Points on a hilly landscape, in no order, each with its height.
A ball rolls from a point to whichever of its 2 nearest points has the largest drop for the distance, and stops where none of them is lower. Distance is the straight distance between rows; heights are no part of it.
k782 (h 433): [ 99 106  69 116 109 107  85  93 115 116  91 118  85  91 136 116  98  96
 130 116  93  79  95 131 101  83 141 101 105  80 103  52  99]
k99 (h 203): [136  99  91  73 121  96  89  41  67 119 112 101 125  91  75  89  83 136
  63  95  97 113 106  90  67 111  97  97 130  86 122 118  82]
k298 (h 563): [ 74 165 129 126 120  94  94 114 131  97  96  90 133 117 132  76  79 114
  97  87 138  99 133  92  83 148  70  65 111 107  81 148 137]
k477 (h 584): [116 101  37 106  83  82  62 103  89 139 107  93  99  87  69 104 133  86
  90  54  84  84  89 107  93  51 100 129 107 143 110  87  84]
k817 (h 281): [102  78  89  99  99  69  52 109  89 124 103  63 110 128 153 127 106  79
 140  90  88  91 132  93 132  85  91 114  72 139 106  67 125]
k28 (h 619): [ 91  74  81 102  67 153 145  88  74 152 106  87  67  68  35  77 114 126
  92  77 114  98  61  76 108  99 140 135 104  81 102  68  63]
k555 (h 454): [102  97  58  97  87  51 110  80  81 105 113 102  81 101  50  72 126 113
  56  61  84 118  97  85 104 151  72 133 106 160 100 114  68]
k212 (h 359): [ 99  92 130  90 111 113  91  98  96  88  95 132  56  92 137  98  99 129
 108 111  93 111 131 106 156  98 122  73  85  80 107  81  96]
k645 (h 204): [132 106 104 102  58 152 124 143 136  81 112  85 106 111  98 119  56  72
  84 118 107  96  79  69 155  51 125 112  82  70  71 144 104]
k942 (h 532): [ 88 144 115 116 102 139  72 118  93  97  95 100 137  80 110 118 122 148
 100 125 123  72 126  84  70  97  75  81 151 100 107 113 109]
k530 (h 606): [ 73  75  70 108  80  70 131  64  78  77  83 109 105  78  78  87 111 127
  79 112  65  96  89 127 101 129 121 107 121  63  90  76  84]
k309 (h 240): [ 77 130 141  93 117  96 109  73 103 105 122  83  78  75 168 104  62 107
 103  96 150  93 130 107  61 137  99  57 119  82  98  80  76]
k243 (h 392): [ 66 125 132 108  84  84  90 145 144  73  82 129  87 131 110  97 118  76
 104  95 116 125 126  95 135  86  70  64  82 104  82 157 133]
k815 (h 382): [129  90  98  86 107  85 130  61 116 108 104  99  84  60  84 113 109  92
 106  64  78  81  96  78  95  78  98  99  93  98  94  68 101]
k271 (h 544): [ 97  95  86 101 101  69  49 103  98 128  89 106 153 116 108  97  88 117
  74  85 131 133  94 115  96 133  84 100 123 108 102 141  86]
k427 (h 410): [117 111  91 103 121 110 124  50  85 111 128  90  54  64  68 120 125  84
 142  74  68  75  84 109 104  72 103  91  79  79  98  51  95]
k216 (h 526): [116  82  82 111 115 134  80  92  38  83 115  58 135 130 128 105 114  92
 124 114  64  71 135 105  88 104  93 110 105  90 132  74 154]
k96 (h 567): [135 134  47  80  68 102  66 116  88 138  99 130 117 100  84  96 128  71
 104  77  79  98  94 102  77  67  92  88 120 147  86  94 102]
k222 (h 356): [ 75  96 126 113 138 130  89 106  89 106  90  89 123  93 129  93 102 131
 162 137  98  83 113  87 105  94  82 102 105  70 114 121 112]
k12 (h 691): [103  61 104  95  85 107 106  69 116 114  86 115  64  71  72 118 109 125
  74  87  72  97 121 123  92 117  95 122  79  96 134  84  41]
k459 (h 578): [ 96 143 110 101 137  95  99  97 145  92 109 126 104  98 142  98  81 116
  54  99 133  93 127 102 106 145  90  72 107  83  82 104 115]
k808 (h 596): [107 110 100  98 119 139 111 111  79  63 115  67 110 114  87 119 134  59
 103 107  84  77  86 135  53  79 113  56  99  69 112  57 148]
k162 (h 502): [103  96 106  84  92  59  71  69 134 105  99 115  49 137 137 108  84  78
  97  69 117 113 102 117 103 158  42 100  84 160  94  95  85]
k899 (h 513): [ 95  96 113 114 131 152  86 106  56  85  88  75 119 126 116 102  98  80
 142 104  64  86 122  89 102 109 118  85  94  35 132  99 161]
k405 (h 172): [ 59 135 115  91  87  73  57 116 119 109 103  89  96 128 177 125  94  91
 138 111 132  88 125 117  84 105  91  92 110 138 105  77 111]
k52 (h 289): [ 75 150 129  90 107 103 124 121 130 104 113  96  64  87 156  98 106 111
 103 113 120  80 156 126  81 110 120  49 114  67 110  81 105]
k913 (h 374): [ 95  87  75 102  54  89  86  54  47 131  97  90  77  58 133  76  96 127
 134 123  67 107  93 130  81  83 115  98 124  85 117  77  85]
k948 (h 288): [106 104 102  78 102 116 141  65  93  61 125  79 123 115  19  91  88 106
  56 139 101 101  51 109  90 119 133 113 111  73  97 122  94]
k39 (h 446): [115 108  70  83  78 108  96 119 133 132  78  91 137  59  85  96 129 113
  87  82  97  90  75  89 121  86 110 111 117 105  68  76 108]
k843 (h 479): [ 84 100 136  67  94  69  77  72 160 111  76 103  54  96 130  93  76 106
 105  59 104 115  79  91 113 147  34 116  71 141  94 100 106]
k959 (h 599): [138 100  80 108 112  95  97 105 125 114 108  83 111 115 149  94 107  88
  58  53 105  98 125  99  80 102  98  79 112  94  94  76 150]
k368 (h 175): [ 81 154  95 115 102  89 105 129 139 118 111  96  51 120 164  71  98  68
 134 113  99 103 139 130  91 110  93  75  78 110  98 115 137]
k780 (h 366): [137  93 109  87  99 112 100 128  77  94 117 107  71  89 118  97 126 108
 128  99  92 102 108  68 137  78 106  98  87 160 101  63  86]
k625 (h 213): [ 67  94 118 120  89  80  67  96 128  98  91 111  89 101 171 120  70 116
 131 120 128  86  87 120  75  89 102 131 127 124 104  79  99]
k492 (h 244): [108  81 112  91  90 131 147 108 108  86 101 120  69  95  37 104  75  91
  85 112 102 110  88  73 134 112 137 133  57 100  95 103  51]
k327 (h 189): [104  82 132  94 121 113  99  41 105  94 106 109  83  69 129 113  58 126
  74  83 132 105 105  96  73 132  69  81 106  82  99  85  46]
k232 (h 214): [ 94  88  88 116  85 108 145 138  95  75  94 134 120  89  89  76  91  78
 118 115  84  59  88 101  83  46  88  84  96 109  51  97 120]
k308 (h 250): [ 90 113  67 124 104  86 118 120  98  80 110 118  90 122 137  97  87  47
 126 124  74  67 117 115  76  66  88  86  77 119  76  83 132]
k112 (h 443): [101  99 116  71 128  79  93  80 107 101 110 119  94  82  91 117  95 118
 106 104 113 105  87  67 104 121  65 106 102 148  98 103  61]
k794 (h 412): [127  81 127  99  97 100  89  74 113 118  88 100 118  94  68 137  56  90
 118  91 129 111  63  72 119  94 135 143  92 111 102 120  66]
k509 (h 385): [ 94  74 153  72 104  82  82  73 126  98  72 126  90 102 104 115  46 104
 137  89 105 108  76  63 129  88 121 122  79 114 108 100  95]
k256 (h 260): [117 106 124 100 124 148 141 111 101  83 113  86 112  93  82  58 110 130
  99 130  90  95  81 105  86  90  96 102  94  88 108 123 138]
k616 (h 500): [ 69  92 132  99  59  75 128 107 160  95  77 120  88  85 138  95  69  86
 110  89 108  99 105 112  78  94 102  80  91  92  91  86 105]
k879 (h 300): [127  67 101 111 126  88  60  93  80 119 100  94  93 130 141 118  72  95
 137  93  96  97 117  91 118  74 121 123  86 121 123  85 105]
k413 (h 355): [143  68  94 117 109 118 125  92 104 102 105  93 106  99  82 109 104  95
  76  67  92  84  89  99 103  60 120 105  97  60  88  73 110]
k953 (h 542): [ 97 104  69 101 104  61  68  72 101 111 103 143  76 113 103  97  84 113
  44 103  96 103 110  91  78 136  74 128 140 128  94 117  62]
k826 (h 354): [108  90 133 101 111 109  75 153 109  92  96 127  96 140 108  79 113 106
  89  95 131 120 122  82 144 100  55  92  77 133 101 160 101]
k721 (h 287): [127 112  69 102 111  63 111  78  71 102 111 105 111 113  89  67  97  87
 119  99  58 118 107 103 106 127 109 113  85 150  96 103 122]
k752 (h 417): [ 51 134 111 118  91 102  81 160 117  77  80 103  58 113 137  96 122  68
 103  81  93 117 145  84 124  58  76  61  98 100  76 130 172]
k375 (h 255): [101 108  75 107  91  52  87  59  64 122 128  93 106 113 138  85  81  86
 115 131  80 124 136 123  80 117 114 108 101 137 114 103 106]
k678 (h 435): [108  93 127 106 113 107  97 108  82  87  79  88 146  99  75 121  90  72
 151 112 113 115  69  64 120  92 127 105  92 101  92 123 101]
k359 (h 233): [100 106  89 100  88 126 110 144  70  92 104 101 129 103  48 114 125  88
  94 122 131 107  67  76  93  92 124 123 116 127  97 110  62]
k490 (h 333): [108 112  81 106  59  86  85  35  65 117 104  98  65  33  84 104 101 102
 127  85  63 105  79 109  76 101 135 110 118 110 115  61  61]
k97 (h 455): [ 98  96  86 123 119  89  99 119  96  85  94  85  55  83 129  94 107  78
 126  86  74 105  86 105 147  71 113  97  47 112  90  78 123]
k415 (h 220): [ 75 134 122  70 117  87  49 125 145 107  75  96  83  95 130 124 106  84
 119  86 118 120  81  82 143  89  82  83  79 112  92 100 128]
k294 (h 413): [107  65 104 107  73 100  85  75  89 125  83 104  76  66 135  68  73 151
 115 115  88 117  93 116  90 121 114 136 116 114 130 101  76]
k144 (h 408): [ 84  97  48 101  58  83  77  99  84 122  96 115  95  87 144  82 103 122
 130 130  75  81 115 147 108  85 108 109 109 117  95  55 102]
k798 (h 400): [106  70  84 105 121  97 103  94  60 118 115  63  80  93 114  86 119 128
 119 106 100  85  93  61 130 112 102 146 108 157  94  67  85]
k921 (h 163): [ 97 112  70 102  69  88 113 138  85  91  83 147 128  81  65  84  88  66
 119 102  81  93  69 122  96  75 110  82  84 126  51 100 102]
k967 (h 477): [107 104 150  73  97 110 110 111 126  92 108 118 116  72  95  99 102 130
  95 117 134 110 108  77 101 101  56  80 103 122  94 128  68]
k281 (h 305): [106  96 120 112 122 114 150  67  92  60 123 102  91 121 100  70  93 120
  89 126  77  74  93 119  69 101 112  76 117  67 103  86 138]
k139 (h 330): [ 77 115 136 104 139 115  86  78  65 112 122  87 114 115 152 106  81 121
 153 144 115  85 155 104  84 109  84  74  96  87 122 116  98]
k135 (h 109): [133 118  81  81 100  79  80  57  40 109 138  73  79  68  79 103 131 123
  60 100  86 117  88 108  57  87  92  96 123 112 137  99  75]
k229 (h 263): [ 67 103 113 136  65  87 104 104  94  84 100 122  85  76 127  97  92 125
 131 148 107  83  86 109  60  70  99 104 147 125  94 107  79]
k175 (h 519): [ 78  85  68  98  70  31  60  97  93 135  80 105 110 100  79  86 112 120
  92  90  99 130  84 127 105 121  84 128 108 124 120 130  55]
k297 (h 487): [ 75  94  59  91  58  47  98  83 117 120  79 118 107  81  38  96 106  96
  79  61  79  97  91 100 112 111  93 132 100 125  89 100  66]
k587 (h 259): [125  98 103 104  73 108 101 141 140  86  89 124  89 116 104  92  67  74
  65  84 105 128 107  91 153  61 123  94  74  76  73 131 125]
k975 (h 507): [ 92 124 131 105  79 105 102 130 105  97 100 108 155  83  99  86 131 153
 104 117 129 102 123  93  88 105  68  73 129 129  94 128  98]
k585 (h 476): [ 74 109 105 129 108  98  95 132 130  91  72  93 128 113 129 129  78  45
 117 100 118  77 105  77  81  82 119  96 111  55  88  98 137]
k600 (h 253): [133  88  94  91 101  72 103  51  73 116 107  94 144  97  47 122  92  93
  82  77  98 125  97  94  74  85 127  98 118  75 117 117  79]
k784 (h 741): [113 106 107 104 101 153 129 118 135  95 114  99  90 109  88 108 103  84
  69 129 113  99  86 151  89  68 119  80  73  24 105 104 107]
k488 (h 411): [118 117  90  69 108  76  91  73 136 122  89 109 101  85 103 105 109 103
 108  69  85  93  95  74 116 108  84 110 103 143  79  77 111]
k919 (h 329): [137  74 112 107  80  85  79  92  97 105  98 121  66  89 114 120  85  96
 111  73  98 115 106 102 112  83 130 122  83 152 125  60  74]
k284 (h 565): [100 102  87 117 107  75  90  98  89  83 108 137 117 121  83 111  88 103
  38 129 122 100  98  79  69 100  93 117 144 105  95 139  64]
k992 (h 522): [ 62 109 132  54  50  66  91 121 170 104  65 133  63 122 118  96  84  73
 107  61 104 122  99 117 122  80  83  81  66  96  83  86 120]
k206 (h 129): [ 70 146  90  98  86 115  69 149 108 114  97  89  92 123 169 102 103  61
 159 122  98  77 158 110  90  95 106  81  93 116 114  85 136]
k943 (h 452): [ 75 105 159 107 117  71 104 102 110  72  88  93 115  98 113 116  81  76
 145 109 117 123  95  61 117  84 102  67  83  92  95 132 124]
k19 (h 543): [108 109  81 106 113 153  74 151  79  57  99  94 124 139  94  93 124  95
  88 119  66  62 129 118  81 114  85 104 104 102 135  94 159]
k129 (h 506): [114  55 133  99  97 125 139  76  72  80 119  99  92 133  37  99 112 106
 107  82  71 104  81 148 128  95 124  69  79  37 110  75  91]
k7 (h 309): [117  79 148  73  75 115 144 125 110  70 105 109  69  82  63  89  87  94
  75  92 102 146 101  76 155  98 113  93  52 104  91 131  79]
k932 (h 436): [ 70 123  90 131 107 115  78 160  89  72  91  78  63  99 162  88 121  74
 115  99  84 114 128 111 136  75 105  75  75 100  92  95 163]
k620 (h 574): [113 128  46  71  94 123 122 104  91 133 115  88 101  78  34  53 123 111
  56 100  86 107  60  86  83  97 113 134 119 108  99 108  99]
k445 (h 215): [102 106  96 113 168  91  78 126 100  75 107  73 102 109 120 130 117  91
  65  81 123 104 100  82 129 119  72  84  82  93  88  98 116]
k512 (h 550): [117 131  25  85  84  80  89  98  96 130 102 103 123 121  97  90 132  61
 117  74  59  91 119 125  91  97  81  80 103 124  75  75 135]
k917 (h 218): [110 125  90  91  85  83  93  90 109 148 127  91  77 137 161  74  94  74
 128 113 102 122 150 137  88 140  89  89  82 135 110 113 117]
k809 (h 262): [131 106 106 101  75 150 108 130 143 100  99  93 124  80  88 132  93  80
  95 119 137  90  60  73 112  64 115 132 108  91  71 118  86]
k103 (h 521): [103 104  74  96 120  51  72  48 112 122 116 110  81 118 139 109  82  97
  67  87 109  98 133 100  89 148  56 105 118 141  85  87  88]
k882 (h 169): [ 94 107  94 108 100 124 145 107  71  98 110  99 104  91  31 105 102  93
  96 121 135 117  50  61 123 125 152 134  99 109  90 106  60]
k522 (h 249): [101  74 102 123 142 105  78 146  97  68  98  74 132 129 115 148 124  85
  69  96 116  86 118 100  87 100  57 100  94  85 110 102  95]
k734 (h 641): [111  79 107  94  75 140 117  85 117 130  81  97  78  32  70  81  99 132
 114  84  97 100  57 100 122 112 128 128  87  87  92  77  75]
k746 (h 456): [ 94 110  66  99 131  95  89  90  98 124  87  95 125 102  83 131 113  88
 116  97  89  89 115 127  93  92 130  94  92  63 117  72 100]
k92 (h 154): [ 78 120 123  96 145 119  70 146 110  83  84  89  95  86 115 121 126 106
 109 114 122  92  81  58 153 112  71 103  90 114  79 100 110]
k93 (h 663): [106  85 106  79  50 136 141  97 144 117 103  68  99  49  53 109  96 110
 111  89 105  97  62  93 164  96 119 124  63  62  80  96  63]
k514 (h 610): [ 89 100  98 111 106  62 144  96 146  77 109 110  99  95  87 118  82  58
  58 108 103 109  95 123  62 115  95  90  77  73  89 107  98]
k479 (h 591): [101 116  72 106 112  83 114  82 124 112 108  90 118  88 143  91 101 119
  48  90 109  91 112 114  59 127  94  86 135  82  90  89 129]
k478 (h 721): [ 85  99  81  97  39  64  78  66 123 105  70 131  68  89 101 118  84  79
  94  69  45 105 120 127  64 120 109 106  80 147 110  67  62]
k324 (h 545): [ 80 129  93  48  66  85  74  99 171 127  65 143  91 130 113  92 114  96
 138  80 114 115  94 138 127 111  73  83  87 112  92  91 119]
k814 (h 319): [ 85 120 119  94 114 115 104 104 113  86  86 104  66  78 123 101 100 102
  84  99  94 126 115  86 147  87 134  57  97  40  88  91 140]
k590 (h 530): [108 103  95 107 103 155  92 103  68  99  87  77 154  95  65 102 104  90
 113 124  89  83  74  68  75 101 108 123 140  58 106 121 131]
k171 (h 575): [ 96 129 121 113  91  76 105  87 129 105  95 101 121  99 132  62  95 119
 120  93 117 120  96 103  73 143  61  88 118 136  86 153 137]
k451 (h 272): [ 68  96  94  93 113  53 108 100  96  96  93 106 100 117 125 124  88  49
 156 112  84  83 126  96  90  66 104  75  79 100  94  76 103]
k504 (h 595): [ 74 111 134 100 121  65 130  81 130  66  96 123  93  91 110 118  72  95
  77 105 116 113 118 107 104 156 103  68  77  68  97 106  83]
k772 (h 560): [ 71 109  71 100  56  78  74 126 115 118  87 129  86 120 122  63 137 119
 127 122 104  92  87 114 100  99  57 125 135 166  85 108  90]
k453 (h 199): [119 123 108  80 122 127 124 109 110  56 121  88 128 129  53  69 110 108
  58 129  98 104  76 118  77 112 116  83  99 115 103 118 138]
k924 (h 549): [117 127  49  77 117 133  81  99  69 121  90  79 147  99  57  81 120 105
  88 101  61  89  83  89  80 105 111 119 119  98 110 106 137]
k66 (h 450): [129  78  76  93  71  85 100 123 149 113  90 161  75 139  87  82 120  89
  70  82 102 100 113 116  98 100  68 118 106 135  90 111  80]
k275 (h 607): [133  96  88 104 131  63  83  94 131 133 103  83  79 121 130 111  88  71
  69  26 103 105 127  95 118 101 108  97  70 100 110  96 134]
k700 (h 363): [113  71  97 123  79  95 111 103  78 101 109 103  68  68  48 106 104  95
 107  54 108 116  78  97 109  96 150 137  72 157 122  82  46]
k666 (h 465): [108  45 133 106 120 119 143  61  61 100 119  88 105 136  57  77 101 115
 117 115  78 104  77 134  94 101  96  98  98  54 124 111  85]
k865 (h 505): [ 70  82  56 100  73  71  78 118  48 126  80  81 108  82  73  80 128 118
 107 104  95  97  71  71 111  78 117 136 132 102 101  92  64]
k570 (h 311): [ 87  92 115 102  62 118 143  90 106  64  83 137  87  80  52 105  79 101
  77 144  91 109  84  86  87 135 123 127 101  99  90 114  46]
k267 (h 357): [110  69 152  71  65  89 108 100 118  87  78 122  77  80  78  98  64  87
 128  79  88 135  86  70 145  80 118 104  52 120 111 106  79]
k463 (h 274): [ 80 120 141  77 116 104  77 112 138  94  90  88  77  74 111 131  92  97
  72 101 132 144 101  80 156  84  94  72  79  58  87 127 112]
k836 (h 727): [122 109 114  93 126 123 121  90 117  80 123  93  62 103  72 136 119  85
  56  99 108 106  86 143 104  88 117  74  69  42 120  70  95]
k649 (h 559): [102 113  93 106 142 108  63  97  75 103  98  81 167 114 117  97  72 108
  70  85 124 116 124 110  72 154  91  77 113  82 117 123 124]
k867 (h 708): [ 87  86  83  87  85  58  98  65 141 130  85 108  72  94 107 124  89  89
  82  70  78 105 131 133  63 126  86 111  80 108 129  83  67]
k914 (h 582): [ 95 103  93 101 101 139  91  93  65  64 111  44 132 117  81  93 122  99
  72 114  85  81  73 120  28  91 101  74 150  74 119  94 153]
k283 (h 515): [ 98 110 136 141 115 174  94 101  76  67  97  85 154 125  68 102  83 122
 107 128 114  74  93  76  82 124 107 115 135  54 104 140 134]
k47 (h 668): [112  56 102 109 117 111 124  51  62  98 125 104  51 103  88 108 120 133
  86 119  78  85 105 117  97 118  90 129 113  87 119  76  50]
k319 (h 598): [ 93  97  59  90  92 153 131  99  48 141 107  64  87  99  28  56 117 116
  64 104 104  85  45  69  80  84 133 140 121  72 104  93  98]
k690 (h 226): [102  82 120 104 133 106  95  79  89  80 107  73 151 108  74 154  86  92
  78  98 143  96  95  86 114 112  79  88  99  55  83 115  64]
k273 (h 258): [ 67 117  88  73 111  59  73 110 129 120  87  77  92 108 127 129 107  56
 160  80  89  91  98  89 122  76  81  92  62 119  90  72 136]
k985 (h 303): [123 116 112  82 120 119 116 116  99 100 112  93  99  91 122  73 123  96
 134 116  68 109 113 107  93  73  77  75  70 113 116 117 136]
k360 (h 282): [106  52  89 130 119  93  98 142  85  81 102  96 123 137 104  98 126 101
  72 100 102  94 108 102  93  92  92 121 106 114 107 108  96]
k603 (h 322): [ 72 114 108 110  63  92 121 104 115  78  98 144  91  65  83  80  97 106
 109 147  90 118  80 108  66 108  98 111 114 135 101 130  67]
k325 (h 538): [121  90  50  97 110  84 101  89  66 121 119  67 120 127 124  88 102  77
 111  88  51  69 142 120  88  84  99 103  82 106  99  71 148]
k576 (h 284): [ 88 110  86 113 107  69  88  69  37  92 117 104 130 126 119  99  87 100
 114 144  84 100 123  85  70 100 111 101 142 105 107 119 105]
k369 (h 295): [106 105  64 107  75  49  86  34  88 127 100 101  97  67  71 104  73  83
 106  64  68 107  94 101  63  88 137 110 113 102 119  94  88]
k126 (h 466): [ 54 114 137 117 119  82 111 147 125  83  89  63  94 114 143 117  95  54
 115  85 120 109 122  88  83  87 104  63  81  63 104 121 136]
k260 (h 581): [ 92  85  88 124 107 104 114  59  64  97 103 114 115 125  52 110 113 115
  89 110  80  91  71 133 111 118 142 105 142  30  90  75  87]
k851 (h 407): [142  86  83  93  77 105  98 136 118 105  93 131  74 130 111  76 127 104
  92  61 115 109 105  85 145 110  89 112 101 170  89  85  93]
k220 (h 237): [ 79  88 135 108 152 107  76  84 100  89 101 101 119 104 124 133  76 113
  92  98 160  88 115  89 105 107  64  65 101  59  86  90  64]
k352 (h 501): [ 99 122 126 125 118 155  85 121  94  73  79 101 132 115 105 102  80 103
 103 115 101  91 123  70 120 102 126  94 100  41 101 132 157]
k351 (h 430): [126  42 137 108 110 122 135  83  85 103 101 111  84  97 102  73  81 116
 127 100  90 116  96  99 114  84 100 107  77  79 125 114  91]
k437 (h 307): [ 87 122 108 128 106 110  69  93  43  98 112  84 136 123 147 109  86  99
 139 136 101  91 156 101  45 108 102  94 130 109 131 122 123]
k65 (h 312): [ 92  95  99 123 103  96 131  88  73  78 105 107 133 110 113  94 102 113
 109 122  87  80 114 106  61  82 110  87 142  72  93 100 124]
k548 (h 531): [ 63  79  88  73  63  87  88 126  89 124  78 120 107  94  93  73  96 125
 132 120 102  93  77  68  94  72  87 141 134 143  92 103  71]
k41 (h 320): [112  96  98  95  77 130 111  85 113 109 117 100 115  87  65 142  91 105
  72 140 136  85  66  70 106  91 106 128 143  59  76 119  47]
k94 (h 648): [ 86  70 100 113 126 104 121  90  36  84 129  83  91 111  85  74 117 137
  74 126 106  96  78  88  82 114  87 120 144  98 101 107  72]
k691 (h 256): [143 113  90  80 149 115  82  72  90 133 124  92 101  96 120 108  94 117
  87  98 102 105 121 104  82 107  91  93 102 101 126  98  94]
k505 (h 680): [ 90  93 108  79  64 117 105 111 172 117  82  88  97  68  90 134  79 103
 101 114 113  94  71 115 156  76 109 109  66  43  86 100  85]
k592 (h 298): [129 135  93  67 127 107  90 104 105 116 114 119 117 125 101  96 115  89
  99 105  91 123 129 122  82 107  82  68  83 113 131 118 116]
k644 (h 401): [122  66 147  85 135 139  90  88  85 110 105 112  65  94 111  99  86 141
 103 102 112 114 113  89 142  87  83  92  80  70 128 109  68]
k27 (h 486): [102 112  78 124 103 131  98 140 105  80  73 105 138 107  91 114  93  59
 103  98  87  71  98  91 105  77 122  99  85  57  78  92 146]
k858 (h 589): [ 94 102 120 106 128  78 130 104  97  74 108 103 128 103  98  55  92 115
  96 101 112 115  96  70 109 142  80 102  99 137  78 145 118]
k269 (h 241): [127 111  85  97  82 110 127 145 110  83 106 121 118 103  51  98 111  76
  82 115  97 115  82 123 116  84 112  94  69 115  90 106  87]
k42 (h 551): [ 76 165 145 108 119 121  70 122 118  92  91 102 136  92 123 130  88 107
 115 105 145  92 135  76  76 114  83  57 109  91 101 127 115]
k935 (h 331): [ 82 128 107  78 108  87 142 110  93  82 110 110  62 112 125  96 100  72
 111  99  92  98 140 138  92 100 149  45  83  54 112  62 102]
k737 (h 548): [103  58  93 109  86 121 138  94  66  83 110  87 131 143  14  98 105 103
  83  96  89  80  75 127 133  86 148 114 107  47  90  93  85]
k884 (h 478): [ 92  92  98  91  68  96 120 135 162 110  73 121 108  74 110  75 102 113
 102  94 104  93  80 104 119  79  80  99  97 100  72 103 120]
k813 (h 601): [ 75 102 135 144 123 109 119 121  82  60 102  98 126 111 105  75  88 144
 110 127 131  82 100  66 111 126  99 111 120 123  75 136  98]
k790 (h 60): [ 98  90 123  98 141 134  98 117 106 104  98  71  92  82  75 125 116 115
 107 100 139 101  61  59 156 101 102 122  77  82  90 105  78]
k646 (h 570): [106 133  97 117 110 122  77 100  57  66 124  51 149 114 125  98 107 111
  68  98 103  97 119 115  37 134  95  69 140 104 116 100 156]
k109 (h 323): [134  45 101 135 101 116 135 114  62  68 122  86  78 112  87 101 128 101
  83  88  96  92  77 109  91  74 115 110 109 103 101  67  85]
k958 (h 426): [ 96  75  60 106 120  73 120  88  60 104 116  81  85  98  77  78 107 127
  63  72  96  94 101  72 119 136 108 149 105 145  92  85  84]
k748 (h 628): [ 71  72  71  90  80  71 136  79  49  84 109  83  83  92  55  69 127 133
  60 114  72  82  76  91  86 104  94 117 138  65 104  97  73]
k176 (h 480): [ 85  90  55 109 115  77  61  87  53 119  92  63 127  96  71 124 136 117
 107  95  90  88  85 103 114 104 116 125 121  84 109  88  83]
k895 (h 315): [105  65 116 129 115  67  77 128 105  96 104 118  99 140 134 102  83  97
  91 102 130 112 110 103 100 101  69 113  93 151 108 122  81]
k890 (h 364): [ 92  79  96 112  77  97 120  81 103 103  88  99  77  64  61 114  89 106
  66 116 112 107  55  81  77 111 104 140 125  88  90 115  41]
k219 (h 566): [ 99 126  80  91  75  97  71 119 135 126  76 147  97 150 121  77 120  91
 152 108 110 100 105 123 107  98  62  98 109 135  96 126 120]
k828 (h 710): [119  87 106  89 104 109 110  89 123  97  93 117  63  92  70 112 103 112
  72  74  76 112 125 136 120 103 118  97  44  59 140  89  75]
k110 (h 243): [131  77  77  97  57  77 123 110  97 108 109 108 100  66  81  91 115  81
  84  62  77 114 104 140  65  70  89  78  81 134 105  78  82]
k876 (h 503): [ 87 125 106  76  70 127  94 154 168 107  83 119 109 101  95 100 105  82
 109 111 104  83  86  72 145  55  66  96  86  81  54 134 128]
k665 (h 448): [114  68 131  95  95  98  75  69 127 107  93 102  62  76 163  83  61 139
  92  84 106 115 100 101 107 141  78 125  88 142 112  87  95]
k191 (h 155): [113  64 135  95 145 135 112 113  63  85 110  55 122 117  65 115 126 113
  95  96 120  99  84  82 127 102  84  99  88  71 103 104  88]
k938 (h 188): [128 103  80  93  83  73 113  68  65 102 130  72  90  71  90 113 128  85
  93  82  81 118  97 142  43  71 106  77 100 113 128  74  91]

Where does a ball stop that starts at each point below?
k772 => k99
k103 => k99
k93 => k352

Call two points neighbours if one is among the 2 nearest of the other. Go from one point of each pair to the other, from neighbour to neighbour, staying as low as possible. Name the highest point that can't be avoided.
k453 and k576 => k65
k492 and k327 => k451
k327 and k790 => k220
k453 and k135 => k985
k882 and k921 => k269
